Points, in no order, along strands that fork, close into loops and pass close to each other.
Two points are linked if the straight distance between their rows is under 48.6. Some points are linked to none.
Muzep: [  2 -25  15  -1  16  -4  25  -8 -10 -11   3 -20  -2  17   5   4   1   7
   1  -4 -30   9]
bul: [ -4   4 -20  -7   8 -28 -12   6  -5 -30   4  -4 -17  18  33  17  21   4
  12  18 -10   5]
goron: [  8  -8  11  17  13  16   5  19  -2   4  18  -4   4   1 -18  -2 -23  -5
  25  -6  -5  22]
nesit: [-12 -21 -20   2  -3   5  -4   5 -10   0 -19   5  -5   4   8  -3  -8 -16
  35 -22 -14  -9]
funi: [ 16 -17  -1  -7   9   2  -5 -11 -14  -3   9 -11  -2   4   4   3 -19 -22
  -6 -12   7 -11]
sime: [  9  -9 -10 -11  30   2  -4 -10 -10   1  33 -12  28   5   8   0 -13  12
  14   2  14  11]
tes: [-10   5   9   4  -6  23  20  20   5  28 -17  18  15  -4 -13  -4  11   2
  19   1 -16   0]
nesu: [-14  -2  -2   2 -16  -7  -5  15  15  -4 -25  10 -14   3 -12  -6  -1 -12
 -21   5 -18  -6]
saso: [ 14   2  13  -3 -13  -1  17 -16 -15   6   3   7  -4  -8 -10   6  22 -10
  -2  -2 -14   5]
kogod: [  9 -18  -8 -10  10  -6   5   9   9 -14  -7   3 -13  20  -5   9   2 -10
  -9  -9  -7  -6]
ziz: [-34  13   0  -5  -9  18  10  14   3  35 -17  10  25 -14  -4 -18   3 -11
  15  12 -18  -3]
rimuz: [ -1  -6   7  12  13  16  -1   8  -1  12  23 -17  19  -3 -17  -5 -26   6
   8   6   0  27]
peb: [ -2  -5 -19  -8   1 -19 -19   0  -3 -20   0  -3  -9  10  21  12   4  -8
 -20  12   5 -14]
katun: [ -7  -3   1  -2  -9   9  -6  16  19   4 -12  11  -4   1 -25  -3  -9 -11
 -30   5  -1  -5]
rik: [ 26  12  10  -3  31  -3  -9   4  -9  -6  46   2   9   0   2  -2 -22 -10
   6   9  10  16]
luta: [  6   0  -6  -1  10   1   2 -10  -2   8  16 -16  22  -3  -1   6   2  29
   1   6  15  14]
sus: [ 20   6  25   9   2 -14  14 -28 -10 -13  12 -21  -7  -2   7   0   5  19
 -19  -8   1   5]
pugos: [ -3  23  32  16 -21  19   1 -19  12  11  -2   0   8 -20 -12 -24  -8   8
 -22  -2  16   8]
saza: [-15  -5 -23 -15  -1   7  12   2   7  16 -26   8   0   7   4   4  19  11
  32  -2  -2  -6]
Vit: [-25  -3   7 -19 -24  -2   4 -20   3   3 -13   4   4  -6  -4 -13  14 -17
 -24  13 -18  -7]
vulu: [  3  -6 -17  -7   1  -4  16   6  -4   3 -12  15 -13   8  -1  10  24  -4
  29  -8 -11   3]
tek: [-21  14 -15   5  -3  -3   2   2   6  11 -13  -3   0  -2  15   2  19  44
  15  13  13   1]
zur: [ 25  -8  22  -1  -2  12   5 -19 -10   4  12 -14   7  -3 -12   6 -13 -17
 -15 -10   6  -2]
buv: [  8  24  25  16 -17  18  13 -17  -4  30  -2  -2  23 -25 -11  -7   3  10
  14  -4   5  11]
zir: [ 22   8 -11  16  -2  -5  -6  14   0   3   0   1  -8  -6   5   7  -6  10
   9 -17  33 -13]
fuda: [  3  13   1  -6  -1  15  15  11  14  25  -4  21  16  -5 -25   5  20   4
   7   8  -3  15]
lizag: [  1 -10  13   6   2  -4  12 -17 -17  -1   5 -21  -3  -1   3   0  -2  10
  -8  -5 -14   6]
meduz: [  4 -15  -3  -1  25  -6   2  17  -1 -26   8   6 -13  20   5  -4 -16 -11
  27 -25 -22  -2]
dolod: [-26   7 -13  18  -6  -9  -6  18   9   2 -21  -3 -10  -1  13  -3   4  35
   3  10   4  -3]
podu: [-19   2  -2 -26 -23   0   6  -2   8  12 -20  18   6  -7  -7  -8  19 -30
 -11  10 -13 -17]
par: [ -7 -13 -23   7   3 -16 -14  14   0 -19 -20  -1 -20  12  12  -3  -4 -11
  19 -16 -18  -9]
meze: [ -7   2 -11  10 -11   1 -12   1 -20  12  -3   4  -5 -14   0  -6 -10 -17
  13   0  -4   0]
Guka: [  6  26  12   7 -15   1  11 -13  25  -5 -22  13 -14  -1   5  -7  26  32
  -5 -10  23  -1]
zemuz: [  9 -11 -17   4  13 -12 -22   5 -11 -19  16  -2  -3   6  34   3 -24  -9
   7 -11  25 -25]
Fugo: [  0  19  12  11  -5   5  10 -12  -9  22   8  -6  15 -21 -12  -3  10  23
   6   8  -4  24]
rez: [ 12   0 -12 -14  29 -17 -11  13   7 -25  27  10   4  16  22  15   3  -1
 -15  18  11  -4]
momif: [ -8  12 -25   2  19  -7 -21  15  -5 -11  29  14   6  -4   2   4   3   5
  20  10   3  18]
lurub: [ -8   6 -27 -11   2  -7 -14  15   5  -3  -2  28  -3   1 -11   4  16 -23
  16   9 -16  13]
Mela: [ 20   3 -10  -5   5  -9  15   3  -1   3   1   6  -9   4  -4  14  23  10
  18  -9   3   7]
sures: [  2  12 -17   2  -6   5  -5   4 -10  20   1  11   2 -15  -6   2   4  -1
  13   1  11   1]
Sadi: [-16  -6  24 -17 -24   3  17 -33   3  -9 -11   4  -7  -1   1 -15  25  -6
 -23   6 -15  -1]
Badov: [-28  11   6  12 -15  19   1   5  -7  36 -12  -2  17 -22  -3 -20 -13  -6
  14   8  -7  -2]
rutab: [-18   0 -14  -9   2  -6 -10  -3  11  -8   8  -8  11   6   8  11  13  28
 -20  28  12   6]
duve: [-10  11  -1 -20  -7  12  16   0  27  15 -19  18   3   4 -13   0  25   9
  -5   6   5  -3]
Baz: [ -5 -20   4  -7 -14  -3   2   4  -1  -7 -21   9  -8   8  -8   2   7 -30
 -11   0 -33  -9]
feva: [-16  10 -32   4   3  -9 -29  15  -3  -7   6  14   3  -4   6   0   5  -7
  17  12  -4  10]
bogog: [ -2   6  17  16  -9   7  -5   9   5   6   4  -6  -5  -8 -21  -7 -16   0
 -25   7   1   8]
numel: [ 14 -13  12   8  21   2   6  26   6 -14  16   1 -11  17  -8  -5 -32  -9
  21 -18  -5   5]
Kalo: [-18  -9  13   6  -6  -4   2 -18   1 -11  -7 -22  -7   3   4  -8  -2  22
 -27   2  -7  -1]
Bupo: [  4   9  -7   7  20 -19 -29   5 -19 -27  26   4  -9  -5  31   0 -13 -23
   7   4  -5  -5]
Dupon: [ 24 -19  16   9   0  11  15  10  11  -2  -9 -10  -7  10 -13   4 -22  -5
   2 -28   7 -11]
dur: [ 27  -5   8 -13  35 -14  -6   3  -9 -22  19  10 -14  12  25  -4 -24 -17
   3  -8   4 -16]
direv: [ -4  10 -13   0   5 -23   0  11   0 -20  13  -3 -13  14  25  22  25  27
   4  25   3  11]
filad: [-15  -4  12  12 -17   7  14  -1  -6  14 -23   0  -6 -10  -1 -10   0   2
   7  -9 -17  -8]
mene: [-20  -3  -5  12 -16  -9  -4   0 -17   8 -20  -4  -7 -11   8 -12  -2  -9
  15   2 -27   1]
venu: [ 11  23  12   4 -14 -12  -4 -21  -7  -6  17   4  -6 -14   0   2  22   6
 -34  14  11   4]
Bipi: [-27  18  -6  -2  -7   6  -4   8  15  19  -8   8  12 -11 -12 -13   5  15
 -16  23   3   5]
Gele: [  3   1  28  -6 -24   2  25 -30  -7  -1  -7   8  -8  -7  -1  -6  33  -4
  -6  -3 -16   1]
tazev: [ 25  -4 -11  -7  22 -12  -9  10  -3 -18  21  11  -7  13  20   5 -14  -9
   6 -12  23 -18]
menul: [ -2 -35  -3 -17  -2   2  12 -20 -14  -6 -16 -12  -1  13   8   7   5 -16
   6 -15 -18 -14]
sil: [  3  10  -1   0  -7  25   4   2  20  27 -21   7  14  -6 -13  -4  -7   9
   3 -16  23 -16]
gif: [ -4 -21  24 -10 -22  17  11  -7   4  -1 -19  10   1   3 -12  -3   6 -20
 -20  -9 -14 -19]
soniv: [ 21  -1   3  20  -4   6   2  21   8   4  -9  -4 -14   0 -10   2 -22  -1
  10 -23  19 -10]
mumit: [ -7  24  11   2  -6   3   5 -17   7  10   6   0  13 -13  -6  -7  22  33
 -13  15  10  18]
dalot: [ -9  -8 -18 -15  19 -20  -4  -7  -9 -19   8 -13  -4  16  21   9  13   4
  13  14 -17  12]
zam: [ 30  13  27  28  -9  -2   6 -11  -6   4   4 -22  -1 -13  -8   1 -20   4
   3 -16  18   2]
gemek: [-26   9 -15 -19  -8  -6  -3  -7   7   2  -3  -6   4   5  14  12  25  35
   3  32  10  11]
zifuf: [  0  10  -8 -10 -14  22   9   4  12  30 -25  19   7  -8  -7  -5   4 -12
   7 -16  17 -29]
detil: [ -4  -9 -16   5  12  -1 -24   2 -16 -10  16  -7  -2   0  16  -5 -28 -14
  22 -12  14 -10]
Bagib: [ 13 -17  15   9 -12  18  11 -12  -5  10 -14 -15   1  -2  -6   0 -16  -3
   7 -28   8 -18]
Buso: [  5 -33 -12 -20  18   1   3 -16 -12  -8   3 -12   6  14  14   3 -12 -14
  12 -20  -2 -15]
Vef: [-19  16  27   9 -29  13   3 -10  -3  19  -4   2   3 -27  -7 -25  -7 -15
 -14   4  -2  -5]
fotez: [-18 -28  -8  -6  -8  21  -2  10  -3  12 -24   9  16   5  -5  -3  -2 -22
  25  -8 -20  -7]
Kufif: [ 20   4   6   6   9   6   9   3   7  11  10 -10  19  -2 -16   6  -8  19
   5  -5  12  19]
budiv: [-11  -9 -10 -12  -2 -19 -18  -6   9 -23 -13 -14 -10  16  12   6   7  -3
 -28  18 -12  -8]
gitak: [  5   0 -19  -1   6 -16 -16  19  10 -20  11  10  -3  10  16  19   3   0
 -25  14  19 -14]
mufaf: [ -4 -10  18   6 -19  21  12 -10  -6  19 -12  -4  10 -11  -8  -6  -5  -4
   5 -11  -4  -9]
kol: [ 31  19  17  20 -16   0  -8  -9  -1   4   6 -10  -5 -16  -8   4 -14  -2
 -10 -10  33  -8]
digad: [ -4  -8 -10  13   4  16 -13  25   9   4  -5   2  -5   1 -14  -3 -26 -10
  12  -9  10  -1]
zev: [ 12   7  24  13   1  -6  -1   3   1  -9  14 -13 -11  -3 -12  -1 -13   4
 -39   4   0   6]
nol: [-24   8  -3 -17  -4  17  23  -1  24  19 -31   7   4  11   0  -5  23  23
  16   2  -3  -8]
gofeg: [ -9 -31  11 -14  -1  -1  17 -17   0 -13 -17 -15  -7  20   0   6  10   2
  -8  -5 -27  -7]
Difi: [ -4  24  23   3 -15  11   4 -20  21   1  -1  13   6 -14  -9 -23  14  13
 -31   6  15  15]
Bugis: [ 20   0   9 -10  32 -14 -11  -4 -20 -21  24  -2 -12   0  26  -1 -17 -28
  -7   4  -7  -5]
duk: [ -3  15   0  -1  -4 -21  10   0  -3  -9   5  -5 -21   6   5  13  30  25
   1  20  -9  17]
Vedir: [ 15   0  28   3 -13  19   2  -4  10   9   5   0   6  -6 -30   2 -11 -16
 -26   1   6   3]
tabir: [-10  -2  -6 -19 -17  -4  11 -20   0   2 -18   3 -12   2   4   3  25   3
   1   1   0 -13]
fosa: [ -3  -6 -18 -21  10  -1 -14 -10   3   0  13  -2  17   5  -2  10   5   3
 -23  18  16   0]
geke: [-12 -13 -21   5  20  -4 -17   3 -14  -8  17 -14  12   3  25  -5 -23  13
  28  -9  13  -4]
sariz: [ 10  -7  15  -1  33  -4  11   9 -12 -15  29   2  -1  11   1  -4 -12  -7
  19  -3 -30  23]
gon: [  4  -8  -7  10  14 -24   2  10 -10 -24  -4  -6 -27  14  17   0  -5  -5
  12 -13 -19  -3]
nal: [ 23  19   6  21 -18  -7  -3  -7  -3  -2  -5   0 -14 -14   5   3   2  13
  -9 -16  31 -16]
faf: [-10   1 -14   1  -6  11 -22  18   7  12   0   8   5  -7 -20  -4 -20 -19
 -10  13   8   4]
Zolef: [-17  -9 -29  -5  16 -11 -16   2  -4 -13  10  -8  10  10  24   6   3  17
  18   9   5   5]
pap: [ 13  -5   2  -8  25   0   5   6  -7  -9  24   7   1   6  -9   7   0 -17
   3   1 -16  19]
lebuv: [ 10   7   8  11   0  25   5   9  21  18 -11  -5  18  -4 -22   2 -16  14
   4 -13  19   3]
Vogep: [ 26  14  26  16 -13  10  11 -25  -6  13  -4 -14  21 -19 -13   6  -9   3
  16 -18  15   6]
risup: [-12   5 -18 -19 -12  -9  -8   4   4   7  -9  19   4  -4 -10   1  18 -27
  -6  21 -19   3]
Biku: [-12  -9   7   5 -10 -13  -4  -1   5 -17 -17 -10 -21   6  -2  -5  -3  -4
 -34   3 -21  -7]
bis: [ -9 -21 -16 -15  24  14   0   7  10   5  10  -1  24  12 -16   3  -5   7
   7   2  -2  18]
foted: [ 18  23 -13  11  -6   3 -11  12   3  17   3   9   5 -16  -6   8   2   9
   7  -3  35  -3]
Bizop: [ 15  -9 -13 -23  26  -3 -10   2   6 -10  25   2  17  14   6  10  -7   1
 -21  10  23  -4]
Dibol: [ 26   5  19   7  11 -16   7  -1  -4 -13  15 -14 -10   5   5   3  -9   7
 -26  -3   4  -2]
pige: [-26   2   2  15  -9  -4  -3   1   8   0 -17 -12  -7  -3   4 -12  -1  31
 -16   8  -3   0]
rubun: [ -1   9 -16  16   5 -17 -35  23  -3 -23  11   8 -13   0  13   1 -13 -21
  -7   8  -4  -1]
zuvut: [ 16   5  -3  -4   2  -6   4  -4 -18   2  18  11  -7  -6  -8  11  13 -22
   1   4 -12  12]

A tip is a point with one link. Name the tips that can be reached along the links from each point below, in the order of the rows.
menul => gif, Vef
duve => Mela, Badov
lurub => momif, sariz
gon => sime, zifuf, fotez
dalot => duk, rubun

A fork is a point with three links, a tip a point with one. Leave the first point through the second and follow the links. Name the first fork or tip that comes.
duk / direv => rubun
mumit / Fugo => zir
Mela / vulu => Badov
Muzep / gofeg => bogog
sariz / pap => momif
rubun / Bupo => duk

A piece is two or more points that can be reached from each other along the links. Count, over all rows, the pieces, the separate loops (a circle has one, a figure eight two, a Y none), the forks (points with three links) and the tips (points with one).
pieces => 5
loops => 4
forks => 9
tips => 11
